Each row is a point on a landscape with many valleys, with its height.
A ball rolls from a point to whichever of its 2 nearest points has the largest drop for the distance, and stops where none of them is lower. Distance is the straight distance between rows; heights are no part of it.
K_137: 21 20 19 -32 18 -22 2 14 -29 15 -29 -38 11 42 -42 4 58 19 -44 -30 34 -41
 8 -46 -6  (h 191)
K_343: 7 -1 -10 28 26 -32 18 4 -6 -27 14 3 61 20 10 -64 29 -36 13 3 -12 -19 3
 20 15  (h 532)
K_810: 15 -10 -3 -16 25 -22 42 14 -41 18 19 33 -13 8 -13 -12 11 -7 -6 -34 17
 -40 59 -35 -28  (h 424)
K_574: 19 5 -17 -22 24 -1 49 2 -13 21 -8 13 17 -10 8 11 -12 -6 -11 6 -14 -19 41
 -18 -18  (h 406)
K_344: 33 -24 8 -2 11 -46 0 79 -18 32 -55 -17 32 -6 -11 15 33 13 -9 -28 19 13
 -6 -20 -2  (h 375)
K_984: -21 -6 10 44 -3 18 0 -56 11 -44 -1 -1 13 -16 32 -18 -28 -24 20 31 -14 37
 -32 58 -24  (h 252)
K_53: 3 -14 47 -7 14 -40 71 20 -31 2 -4 22 9 3 -24 30 36 26 -18 -24 31 -29 -27
 9 8  (h 468)
K_790: -33 -29 2 41 -1 30 8 -24 20 -9 49 37 7 37 21 -16 9 13 2 -11 -24 -13 22
 16 -6  (h 307)
K_806: 22 -12 -24 16 -67 -7 -31 -6 -36 24 -8 -8 -1 -23 -57 -8 -40 -22 36 27 -1
 14 28 -14 -1  (h 313)
K_566: -25 2 -12 6 5 8 22 -18 -12 10 49 -36 27 48 1 -12 11 7 14 41 28 -32 19
 -15 29  (h 453)
K_578: -20 2 9 58 -35 -25 32 -11 -38 44 34 -1 2 6 -16 -23 5 -3 49 39 -21 -5 50
 -54 -10  (h 420)
K_467: 4 -32 -11 47 -18 -29 36 4 -8 -19 21 30 8 -12 5 -16 -13 5 50 10 31 2 4 25
 -31  (h 369)
K_751: -40 -4 33 56 2 -10 8 2 8 11 21 8 1 -22 21 3 -4 -7 24 36 -51 27 -15 -12
 -16  (h 317)
K_732: -24 -7 10 63 -4 2 -10 17 -32 9 15 -15 27 42 -2 -31 13 4 1 22 -31 -11 -14
 -8 -5  (h 497)
K_562: -8 -1 37 12 1 -25 83 -7 0 -48 29 45 -19 -33 17 6 -26 -4 13 -18 -6 10 15
 -1 -35  (h 336)
K_457: 5 -5 -2 5 -20 -4 -7 -23 34 34 -19 -42 -28 -9 -16 45 49 18 -9 -7 26 -3 1
 -40 -3  (h 354)
K_424: 22 -10 23 -4 10 -13 5 73 -5 24 -9 -8 43 -7 24 29 36 23 -19 4 35 9 11 -14
 -24  (h 403)
K_223: -24 20 -23 -6 -1 6 -19 -19 -4 0 2 -12 -18 16 -1 -51 -43 -27 45 -13 -37 6
 -19 41 33  (h 523)
K_754: 46 -12 -7 -24 -17 31 -9 7 4 9 -26 -20 -15 -12 34 15 -53 13 -11 -24 -34
 19 -10 59 3  (h 720)
K_89: 5 34 20 -36 2 -2 -38 -7 -4 7 5 -19 3 53 -24 -12 53 15 -31 5 28 -41 -5
 -12 7  (h 141)
K_902: -52 18 55 -15 11 -7 4 16 -13 -13 43 32 -16 -7 -31 -5 6 -12 -38 38 3 3
 -20 -29 -7  (h 265)
K_345: 1 11 6 24 -53 -13 23 -8 -22 -5 35 -36 -20 12 -46 -24 5 -7 42 -25 49 -28
 13 -18 12  (h 230)
K_200: -22 26 16 -6 12 -10 10 -53 27 0 10 6 3 -24 18 15 41 -6 -39 43 -25 -13 9
 13 -16  (h 551)
K_361: -34 19 30 -17 35 6 -26 22 -11 6 -8 4 3 -14 -5 5 4 9 -31 22 -18 0 -3 -38
 -11  (h 231)
K_164: -20 18 31 16 25 -28 34 -24 -13 -41 1 18 -5 24 -10 -8 52 1 -53 21 -10 -28
 -30 7 -6  (h 410)
K_301: -6 1 -13 5 9 13 19 -59 34 -23 -12 41 -18 -26 21 35 20 0 -29 14 -18 -13 2
 29 -32  (h 542)
K_727: -25 -18 -50 -17 54 -18 -7 6 12 -6 -13 27 39 -9 0 0 27 6 12 20 31 -26 -39
 -1 32  (h 408)
K_974: -37 13 31 -9 -24 -24 -24 -13 -30 61 48 18 -14 33 15 -23 1 27 15 11 0 -5
 36 12 -33  (h 315)
K_455: -28 21 10 6 -7 -43 -27 -11 -23 27 -3 -16 0 13 -52 -23 30 -1 33 40 32 -23
 -40 -23 23  (h 143)
K_725: -26 25 33 -24 7 10 40 12 -1 -56 36 28 -5 -11 32 20 -8 8 5 -22 30 0 -4 8
 -31  (h 318)
K_151: -28 6 34 4 -19 -3 -19 3 -12 33 21 -3 -22 -27 17 -5 -6 -7 -4 36 -32 46 -8
 16 -26  (h 287)
K_899: 26 13 -4 -41 -4 24 -22 13 -4 21 -17 -26 -30 -4 30 12 -4 41 18 -25 13 -8
 10 13 -23  (h 663)
K_858: 12 -25 28 1 -3 1 -28 41 44 7 -25 -6 22 17 0 13 39 16 -73 -38 -18 17 -28
 13 11  (h 440)
K_940: 7 -4 -10 6 -36 -23 10 15 -23 58 10 -3 -4 -19 -23 -11 -62 -11 56 5 -25 16
 35 -19 19  (h 352)
K_595: 4 -19 -4 18 -4 -1 -7 -10 -2 -13 2 23 -37 -2 -22 -25 -29 -15 -1 -8 -30
 -13 -6 19 20  (h 541)
K_527: 40 43 -11 -7 0 -1 -19 -5 37 6 -38 -84 17 8 25 3 45 -4 -14 -2 2 -4 16 3
 -8  (h 590)
K_491: 39 3 8 16 -19 -17 17 -8 -19 -6 9 -30 23 -23 29 8 36 -5 -15 34 13 8 15 21
 -33  (h 452)
K_123: 17 -12 -39 22 24 -3 11 2 7 -23 -4 0 50 -10 27 -40 -9 -19 39 15 9 9 -22
 54 -4  (h 545)
K_513: -2 -17 58 10 -10 -29 77 7 -45 -13 26 11 -5 28 -60 -16 -2 -17 -24 -5 -8
 -18 8 -39 50  (h 441)
K_97: 13 15 -34 -22 47 1 -36 -32 55 5 -64 -22 11 2 44 33 54 7 -39 -12 -23 -1 3
 6 -28  (h 458)
K_10: 1 36 -22 -23 4 45 -79 -7 2 8 -24 -28 -27 20 -3 -4 1 -2 13 10 0 1 -29 -18
 21  (h 687)
K_885: 0 20 33 5 -22 -37 28 -20 -35 -1 -14 -36 -29 -18 -25 -3 6 8 8 11 23 -10
 -49 21 -1  (h 135)
K_181: 22 -2 3 -10 -7 1 17 -24 42 16 -31 -41 -5 -4 29 60 52 41 -21 -18 4 -15 -6
 13 -4  (h 384)
K_496: -42 24 23 -30 -32 13 6 -49 -55 8 46 15 -32 30 -64 -6 -19 -12 -1 20 3 -19
 47 -59 10  (h 299)
K_745: -8 14 22 -4 -10 33 -2 -2 50 1 8 -30 -7 10 27 10 -18 7 -40 -17 -54 14 2
 37 15  (h 469)
K_707: 2 8 -10 -29 22 26 54 41 -17 -37 21 -5 6 -13 -2 23 -43 -18 14 -14 45 -11
 3 -26 22  (h 323)
K_346: 13 -30 -45 -19 32 48 7 2 6 -11 15 3 41 -12 78 32 -44 10 16 11 -9 22 29
 33 -34  (h 210)
K_780: 24 -20 39 6 -6 -61 45 15 -64 31 -7 16 -13 -3 -40 5 30 15 8 -33 44 1 9 -3
 -19  (h 456)
K_288: -33 -26 -2 21 28 -4 18 22 -11 -1 21 14 23 37 -11 -9 2 0 -15 4 -24 -33 -2
 -27 29  (h 514)
K_270: -2 24 47 -39 -10 8 -34 37 31 22 -17 -9 -22 -6 -41 43 42 17 -68 -24 20 35
 -23 -29 21  (h 488)
K_82: -22 6 -21 -4 -48 12 -27 11 -5 10 40 17 6 -13 -6 15 -65 -21 31 33 46 39
 54 -35 -21  (h 679)
K_846: 7 0 21 -8 -38 8 10 11 -26 24 5 -21 -30 -45 -9 48 -42 -4 12 -8 22 39 48
 -42 -34  (h 194)
K_922: 32 -40 6 12 -3 -17 16 14 0 11 -21 17 -8 -15 30 2 -18 24 -9 -29 -38 24
 -10 67 2  (h 728)
K_176: 21 16 -17 -24 22 12 -10 49 18 -3 -12 -6 7 -32 -3 -25 -16 -40 5 -18 -15
 15 30 -6 19  (h 638)
K_833: -11 15 -8 -43 -34 0 -41 -37 18 2 8 12 -45 -18 -13 14 -58 1 28 46 60 37
 -23 13 -2  (h 414)
K_224: -29 17 13 -6 6 16 56 -39 20 -42 -10 17 -39 -16 8 51 6 10 -27 -24 -27 -27
 -9 -2 -22  (h 531)
K_141: 0 9 29 -47 7 16 23 11 34 11 5 -7 -23 -4 -37 63 21 7 -48 -42 23 2 8 -45
 28  (h 506)
K_86: -38 4 -39 -31 50 -13 -13 -38 35 -1 0 40 -4 -23 -10 6 -4 -15 17 43 3 -3
 -33 -1 30  (h 379)
K_910: 23 -33 -30 0 7 7 -57 24 -12 7 -24 -1 36 7 21 -41 -8 -8 34 5 16 28 -20 53
 -4  (h 560)
K_459: 14 -3 -2 -11 -11 -9 34 52 0 -19 2 -9 12 -14 -26 0 -17 -9 22 -17 57 -13
 -17 -6 51  (h 349)
K_878: 24 -28 -6 -4 1 5 -19 20 -12 -35 -19 19 -18 -29 -22 28 35 1 -32 -25 44 -6
 -16 -39 -38  (h 253)
K_161: 46 14 -13 -24 -23 57 -35 -15 -10 -13 -25 -47 -32 -17 13 -9 -58 -8 -13 3
 -4 14 -9 19 -6  (h 711)
K_105: 2 -26 -3 26 -7 53 -8 30 -24 -35 -5 -8 -19 6 44 17 -29 21 12 -22 -5 7 -36
 16 -9  (h 331)
K_723: -7 13 -3 -26 39 26 -25 7 37 9 -13 -18 34 22 39 14 3 5 -14 -13 -42 -11
 -18 37 31  (h 445)
K_747: 22 8 -12 -6 0 4 17 22 25 -47 -11 -12 26 -44 59 28 -12 4 37 -12 16 35 -29
 48 -5  (h 274)
K_943: 48 39 -18 -24 -4 -37 -40 -9 25 63 -50 -61 18 3 1 -3 43 1 -11 27 17 18 26
 -14 11  (h 573)
K_332: 4 -1 -11 -29 -17 -1 0 2 -15 38 -9 9 -52 -3 -41 7 -14 1 21 -34 6 -16 10
 -26 11  (h 412)
K_631: -27 5 -24 37 23 -46 -12 -27 -15 15 -14 3 18 18 -26 -30 56 -14 20 42 6
 -29 -28 -18 0  (h 197)
K_292: 8 -26 -18 18 -4 33 9 -5 6 -23 54 46 37 34 15 -27 -18 -18 -22 -15 2 -17
 52 29 3  (h 330)
K_965: -12 -31 -16 27 30 47 -5 16 4 1 -3 19 15 25 39 -4 -36 21 18 -35 -39 -1
 -24 53 -4  (h 363)
K_991: -33 -22 9 32 -53 -20 48 -29 -37 -9 26 4 -32 28 -61 -5 -21 2 37 -1 36 -20
 -11 -37 37  (h 264)
K_712: 39 18 26 -56 -13 14 -49 36 13 9 0 -26 26 20 4 11 11 12 -49 20 24 20 6 11
 38  (h 507)
K_126: 22 10 -19 39 -9 -24 -12 -23 51 10 -24 -54 50 27 13 -27 65 -11 -12 -10 3
 -15 10 19 3  (h 604)
K_183: 20 -6 -17 34 18 -14 -8 -8 44 22 -47 -37 39 43 29 -10 47 11 -18 -25 -55
 -8 -7 28 7  (h 618)
K_620: -14 10 -28 43 -12 5 -58 -53 11 -31 3 -1 -13 4 -30 -47 43 -29 14 21 -12
 -5 -17 1 -25  (h 300)
K_665: -20 -16 20 53 -53 -56 69 -18 -14 44 41 18 -23 -6 -37 -10 -15 3 65 10 4
 13 36 -28 8  (h 400)
K_232: -50 4 -6 17 15 39 11 -36 2 -46 41 14 0 34 39 7 7 30 -5 -11 -7 -37 -13 -1
 -31  (h 280)
K_651: -24 11 -8 16 9 -5 -62 -25 22 -11 -20 25 -34 0 -35 -50 42 -20 -4 -19 -33
 11 -24 -10 -8  (h 334)
K_552: 2 -23 -6 8 -16 20 17 47 -16 9 6 10 -19 -46 0 36 -51 -2 30 -8 8 18 15 -48
 -11  (h 243)
K_70: 37 11 -45 -25 42 5 -27 -15 35 4 -28 -7 7 6 18 -4 47 16 1 -28 24 -8 2 13
 -15  (h 482)
K_490: -7 -16 -30 -2 30 32 11 17 5 -59 -29 33 15 -28 19 28 -31 -7 4 -2 -12 -3
 -57 15 15  (h 327)
K_512: 8 5 -24 -30 12 -8 -86 19 -7 -9 11 50 11 -3 -30 -46 12 -30 -4 21 32 21
 -10 12 11  (h 611)
K_7: -13 -1 6 -30 21 -28 57 -23 -4 -33 0 83 -18 -23 1 6 -15 12 -8 -28 -4 -21
 -29 44 -1  (h 373)
K_809: 8 -35 26 23 -34 2 35 -36 -22 27 39 35 -48 -12 -30 42 -56 4 -31 18 -2 12
 30 -3 -16  (h 470)
K_130: 24 -30 -25 10 9 0 30 40 -21 30 -24 -20 25 -11 27 18 -42 21 42 20 -5 -16
 -10 2 11  (h 219)
K_988: 6 -10 -7 35 -7 8 -14 24 58 8 -5 1 0 0 -5 16 34 -9 -36 -26 -40 11 15 -15
 28  (h 407)
K_323: -14 36 39 -8 -16 -9 6 -6 25 10 15 -31 -48 -17 -21 23 41 6 2 -17 19 6 9
 -42 -7  (h 322)
K_657: 20 -8 -10 -3 -18 19 -1 -3 -7 9 34 -10 19 20 -7 -27 -31 -19 -32 6 -16 -18
 54 13 13  (h 353)
K_611: -16 22 -13 -19 31 0 23 -26 -8 18 20 -23 30 16 29 -13 -13 12 -8 59 -5 -34
 13 7 5  (h 437)
K_565: 16 -26 -10 23 16 -12 -25 42 10 -28 -65 31 11 -21 -17 28 48 12 -46 -33 2
 -3 -33 -21 -16  (h 298)
K_827: 23 -24 -21 20 -16 11 -23 26 3 13 -6 -39 52 -10 35 9 32 18 0 24 43 17 16
 4 -19  (h 430)
K_528: 0 -45 -37 27 -16 11 -29 -24 -11 24 3 45 -18 22 -29 -48 -36 -5 20 -13 -29
 -9 -4 44 8  (h 555)
K_451: 5 -25 -10 -26 -29 -19 2 -23 -16 -3 6 18 -20 -17 9 20 -55 12 0 45 55 16
 -31 41 -19  (h 398)
K_622: 29 -11 -1 -22 11 -31 19 -13 21 10 -59 0 -1 -31 46 53 37 50 -11 -12 -7 6
 -17 39 -17  (h 405)
K_684: -1 29 32 -42 5 36 -11 23 35 -15 14 -28 16 -16 27 33 -10 6 -53 23 -4 19 3
 10 13  (h 489)
K_900: -48 17 -3 9 29 42 -1 -40 25 -62 43 20 -1 26 28 -8 -16 -10 34 -15 -8 -9
 -32 33 0  (h 254)
K_875: 44 52 6 -33 -3 7 -69 2 1 38 -31 -50 -25 6 -1 -7 18 0 -9 5 -5 31 28 -22
 -24  (h 556)
K_870: -15 -1 -29 44 3 -14 -30 -31 10 -14 -23 -23 -3 -13 -24 2 44 -15 0 37 -4
 -10 -35 -43 2  (h 251)
K_848: 9 20 -13 -11 32 -57 25 33 7 -14 -23 -19 40 20 -3 -62 26 -20 7 -35 -17
 -24 19 -4 33  (h 516)
K_889: -77 4 35 10 27 -1 32 -22 -17 -46 60 34 -5 53 23 -32 11 21 1 -2 -12 -40
 -3 5 -11  (h 302)
K_49: 6 5 -23 -6 11 19 -58 23 4 -4 -5 14 32 1 -5 -43 7 -37 -17 15 -14 26 13 -2
 15  (h 623)
K_836: -11 14 -21 -7 34 18 2 2 2 -23 -3 -31 18 67 1 -8 35 -1 -17 -34 8 -58 12
 -36 20  (h 494)
K_776: -3 -15 14 19 -39 9 -31 -5 -33 34 7 3 -21 5 -15 13 -8 21 18 9 -1 12 -14 7
 -18  (h 250)
K_125: 9 -18 0 18 0 8 33 11 2 -56 -13 31 -7 -45 27 24 -51 -18 7 7 22 30 -29 34
 -8  (h 301)
K_652: -41 38 4 1 36 62 -35 -4 39 -51 24 -20 19 26 25 -24 -20 -30 8 -13 -11 3
 -30 18 39  (h 214)
K_635: 40 48 29 -57 -13 -3 -31 29 37 24 -5 -42 22 29 -23 0 37 4 -28 -11 32 6 27
 -36 44  (h 524)
K_206: 0 8 25 -14 11 -14 -40 50 26 11 -43 -6 8 2 -24 14 38 9 -48 -8 -5 27 -48
 -23 35  (h 466)
K_693: -33 -4 16 11 -42 -38 39 -10 12 52 26 15 -31 -14 -7 7 -33 12 46 6 -1 26
 33 1 7  (h 383)
K_202: 11 -2 -36 8 32 39 12 21 -14 -9 -7 -10 22 -16 48 18 -60 -7 41 7 -9 -5 9
 10 -13  (h 164)
K_34: -19 -4 -29 17 15 9 4 -31 25 -63 -2 27 -7 -51 20 -1 -44 -35 26 18 -9 34
 -33 42 -28  (h 276)
K_483: 48 53 23 -73 -12 -6 -37 -9 19 38 -16 -27 -25 5 -31 -7 36 -2 -36 -20 16
 21 34 -33 -9  (h 540)
K_499: -42 8 -24 -17 -22 -11 -29 -22 7 27 9 8 -38 -5 -6 8 -46 1 52 32 14 13 -8
 -11 9  (h 434)
K_647: -15 0 25 19 -6 -4 61 15 -10 -11 9 -38 -12 -3 -38 2 -19 -23 -13 -4 -27
 -11 13 -42 35  (h 459)
K_872: 47 2 7 9 8 -12 22 -15 14 4 -14 -5 35 -10 37 14 22 12 -61 10 -20 5 3 51
 -8  (h 467)
K_193: 7 -18 44 8 17 -69 74 33 -30 3 -20 -9 15 5 -40 -1 44 -1 -12 -40 -4 -6 -20
 -25 36  (h 480)
K_828: -16 -1 26 -11 -41 -6 -52 8 -55 62 13 27 -12 27 -27 -15 -15 43 15 -4 -12
 -12 22 -20 -17  (h 288)
K_535: 32 -36 -5 3 29 -32 34 45 -18 -11 -51 25 11 -33 -16 28 1 11 -22 -32 11
 -11 -19 -18 -2  (h 338)
K_638: -10 -25 44 -7 4 -34 80 -34 -31 -27 28 85 -32 3 -38 6 -19 9 -15 -11 -1
 -23 -10 13 14  (h 386)
K_213: -18 3 -34 57 -23 -5 0 -44 8 -13 14 -14 -5 22 -10 -50 -39 -21 72 -3 -17
 -4 -9 19 2  (h 505)
K_393: -8 15 -31 -13 -31 23 -43 8 -3 17 36 16 11 12 14 -35 -71 -20 54 18 21 20
 56 3 2  (h 670)
K_907: 26 -32 -29 1 -25 -17 -59 6 -10 37 -30 11 30 10 -13 -39 -20 -14 -2 28 -28
 41 -10 45 27  (h 579)
K_404: -38 18 -8 18 10 27 -14 -24 19 -37 30 -36 19 53 6 -20 42 2 11 8 17 -27 2
 -42 18  (h 473)
K_324: -16 3 -4 -28 24 17 -27 28 1 14 8 7 28 8 16 -3 -30 11 0 12 6 4 -30 30 41  (h 419)
K_421: 29 -40 18 25 -36 12 39 -7 -22 45 12 0 -24 4 -6 45 -31 18 -17 4 -22 6 56
 -18 -11  (h 457)
K_81: -51 40 27 -14 18 11 -7 18 14 -19 47 14 -8 1 33 -4 30 11 33 -17 13 -3 9
 -31 -24  (h 294)
K_808: 0 -45 -38 -17 39 42 -16 16 6 5 -5 14 29 1 35 5 -56 7 -7 4 -25 15 -22 60
 28  (h 392)
K_540: 7 -57 -56 13 54 46 -22 -16 17 -12 -3 13 62 4 57 32 4 13 27 17 9 26 -13
 41 -25  (h 258)
K_278: -25 -1 -15 35 -20 -11 28 -46 -33 -9 18 25 -28 16 -22 -44 -74 -25 39 19
 -20 -11 16 12 -12  (h 492)
K_983: -2 -11 25 22 0 7 0 -22 15 1 5 16 13 -31 16 51 34 6 -71 57 -7 14 4 -8 -15  (h 561)
K_295: -8 53 -5 -37 20 33 -40 -31 29 9 2 -43 -36 8 21 12 24 34 22 8 19 -8 -9 -1
 -14  (h 674)
K_39: -10 -7 -1 17 -23 75 -49 21 12 -34 17 -22 -36 3 3 17 -26 0 5 -1 1 22 -22
 -15 1  (h 290)
K_708: 1 -34 -27 13 40 46 -24 -7 30 -38 -2 -13 52 23 27 14 15 9 -10 13 25 3 -45
 44 14  (h 303)
K_275: -28 30 4 -19 -37 17 6 -30 -23 24 45 12 -37 7 -45 -7 -14 -26 9 -4 -25 4
 82 -81 -13  (h 273)
K_510: 4 2 -6 -20 -53 30 4 -16 -14 42 36 -1 -32 -19 -50 28 -37 -22 11 -6 23 10
 76 -59 -15  (h 239)
K_724: -45 45 36 -11 -2 24 -26 9 27 -28 43 -3 -4 28 10 -45 13 -5 26 -26 -5 4
 -19 11 12  (h 259)
K_692: 72 -6 -40 7 8 -13 -29 7 17 -5 -85 -34 1 3 -14 -6 13 -9 -28 -47 -2 -15 -8
 -13 -16  (h 291)
K_383: 16 -28 18 -15 -10 -38 4 34 -46 24 2 48 -20 -18 -18 -21 9 7 13 -43 30 -5
 17 -14 -46  (h 443)
K_721: 14 -17 12 -1 -23 17 -24 9 27 -11 26 14 0 -31 16 45 30 5 -52 19 38 43 16
 -5 -14  (h 572)
K_873: 44 -9 -2 -19 -13 -23 -23 22 -19 30 -48 -6 -33 -33 -39 -2 -1 -7 3 -34 -13
 10 0 -18 -12  (h 381)
K_615: 33 40 -7 -38 -29 12 -40 27 -26 22 15 -12 -11 -11 23 -38 -36 -8 51 -10 26
 19 46 16 -19  (h 661)
K_823: -1 4 8 -24 43 0 70 -11 -20 -5 -1 1 26 -13 37 13 -41 9 -5 25 -20 -32 8 25
 -5  (h 421)
K_860: -32 18 -4 -39 -7 -24 5 -26 7 44 14 5 -46 -20 -36 9 -5 -15 28 14 -5 -5 19
 -46 17  (h 436)
K_526: -8 32 14 -26 13 -19 -22 -15 -18 -5 12 -18 -17 2 -25 -29 17 -3 4 25 29
 -17 -21 21 18  (h 83)
K_624: 14 -22 -14 26 6 20 23 -1 45 -3 16 5 18 1 11 10 -1 -25 -33 4 -31 -14 44
 -11 24  (h 378)
K_973: 13 -9 -8 -3 -21 -25 21 -32 -22 -13 26 11 -13 -7 -6 -11 -31 3 20 21 53
 -12 11 25 -20  (h 385)
K_285: -39 17 49 -1 -1 -13 17 22 -14 -8 32 27 -30 -11 -35 22 32 0 3 -19 14 16
 -12 -62 -5  (h 293)
K_502: 38 35 2 -60 16 15 -28 31 -7 9 -12 -9 -17 -28 24 -5 -40 -4 23 -28 5 24 30
 1 -4  (h 651)
K_674: 34 10 20 11 -24 -25 12 16 -2 11 -40 -65 -7 -14 -3 -15 -7 9 2 -13 -10 7
 -41 36 11  (h 187)
K_391: 19 -28 -13 -16 -3 19 7 -17 34 -34 6 4 25 -11 25 31 1 15 -20 27 28 14 -26
 70 25  (h 335)
K_859: -6 -6 14 54 -18 10 24 12 -28 -22 12 -29 14 8 -18 -47 -18 -40 4 27 -43 -3
 6 -16 27  (h 479)
K_658: -19 -23 12 42 -33 -7 41 -27 -7 7 21 52 -28 -18 6 1 -70 -19 11 17 -29 11
 25 3 -19  (h 481)
K_664: 33 18 -8 -43 34 -4 -41 -15 3 5 -69 -19 20 -11 57 36 58 35 -32 -6 -17 22
 -29 37 -21  (h 431)
K_413: 30 3 6 -1 -8 -21 18 36 17 0 -26 -40 25 -12 36 15 20 20 19 -19 24 16 -37
 45 12  (h 235)
K_520: -5 -20 -3 38 -14 5 31 -6 -22 35 18 9 -20 0 -26 8 -27 -6 6 23 -39 -8 55
 -55 -14  (h 442)
K_970: -16 -14 -13 26 10 -17 56 -37 17 -45 18 61 -10 -21 26 -3 -9 -24 33 7 -2 2
 17 15 -40  (h 350)
K_389: 12 -12 11 44 -26 9 16 -21 24 -7 8 -23 32 -18 28 0 -23 -26 -12 28 -20 37
 -9 64 8  (h 222)
K_568: 46 -4 -28 -17 3 -9 -25 10 -17 17 -47 -27 12 29 -18 -10 20 13 -31 -24 15
 -43 16 -20 -21  (h 241)
K_567: -2 -6 -1 -12 3 -3 36 -16 32 -50 -4 37 -5 -13 10 9 -5 4 9 -21 22 -15 -39
 76 25  (h 357)
K_485: -62 14 13 46 28 -8 14 14 0 -6 0 -6 -15 -5 12 -28 3 -15 35 1 -71 2 -29
 -20 13  (h 351)
K_748: 4 -10 -34 40 55 -4 20 -35 27 10 -46 8 13 19 31 -11 18 12 8 -36 -81 -16
 -5 24 -14  (h 632)
K_580: -55 3 38 5 -11 4 -6 1 -44 9 65 38 6 54 11 -45 -4 20 -4 10 -13 -21 19 -4
 -12  (h 320)
K_441: -47 10 -18 -21 47 8 15 -25 31 -50 -16 69 -1 -33 0 23 -13 -9 15 12 2 -5
 -49 16 8  (h 355)
K_924: 18 -38 -9 24 7 -6 49 60 -19 27 -7 6 8 -32 19 29 -23 10 47 -32 -15 7 16
 -22 -21  (h 272)
K_186: 29 -20 -20 52 -60 -19 4 -19 -41 16 -8 -18 1 7 -41 -32 5 -11 53 -10 10
 -20 24 -29 -5  (h 271)
K_385: -11 -25 21 14 2 -16 52 -44 -13 -20 31 42 -21 19 -16 -6 10 0 -43 5 -20
 -29 14 -12 2  (h 396)
K_866: 18 14 25 -3 16 -65 30 36 2 6 -56 -20 22 16 -34 -26 44 -15 -35 -37 -10 -2
 2 -27 34  (h 498)
K_501: 46 17 -27 -41 -20 63 -92 -14 -25 2 -37 -43 -13 12 -10 -1 -36 1 -15 39 16
 22 -17 1 14  (h 701)
K_687: 50 -8 -15 27 -26 -13 -37 19 -16 15 -73 -40 -15 -3 -22 -30 4 -6 -14 -44
 -37 6 8 -11 -34  (h 340)
K_67: -27 23 38 -20 1 12 48 9 19 -21 -12 8 -36 -24 -9 79 11 22 -22 -44 -2 -17
 -15 -26 9  (h 520)
K_863: -1 18 -45 -16 56 -11 4 -10 19 -5 -31 -18 17 34 23 -23 44 8 -7 -41 -9 -53
 -6 -14 -12  (h 502)
K_291: -27 12 16 35 -21 50 -45 13 26 -14 19 -29 -4 19 -7 1 1 -17 -18 17 -32 16
 -26 -28 21  (h 242)
K_590: -2 -18 -21 -19 3 -6 -56 8 -16 -1 17 60 -12 -31 -12 -25 16 5 -2 10 31 39
 21 -13 -42  (h 598)
K_733: 5 -15 -38 -3 14 -16 6 50 15 -16 -18 1 31 2 -2 3 15 0 37 -12 38 -23 -53
 -16 37  (h 382)
K_124: 21 -5 -20 -31 -1 9 16 26 -1 -35 13 6 2 -34 2 35 4 -5 -17 -8 64 -3 21 -29
 -17  (h 292)
K_37: -20 10 36 -4 22 -36 57 -18 -40 -28 9 -15 11 27 -37 -16 19 -16 -28 20 -13
 -37 -32 -9 45  (h 425)
K_266: -8 -7 -5 -27 -2 1 -47 -19 16 6 8 23 -3 -26 37 20 12 7 -2 44 37 39 1 -7
 -38  (h 585)
K_384: 24 -19 -5 -2 -19 -11 -38 -10 -26 35 -8 16 3 24 -6 -63 -10 -1 -17 -18 -46
 8 9 59 5  (h 570)
K_195: -25 33 37 0 1 42 -42 45 -14 15 -8 -36 -7 19 2 14 5 7 -23 15 -33 -2 -9
 -45 15  (h 173)

Where does a ball stop that starts at each point below?
K_907 => K_574
K_384 => K_345
K_635 => K_195
K_732 => K_202
K_748 => K_195
K_499 => K_652
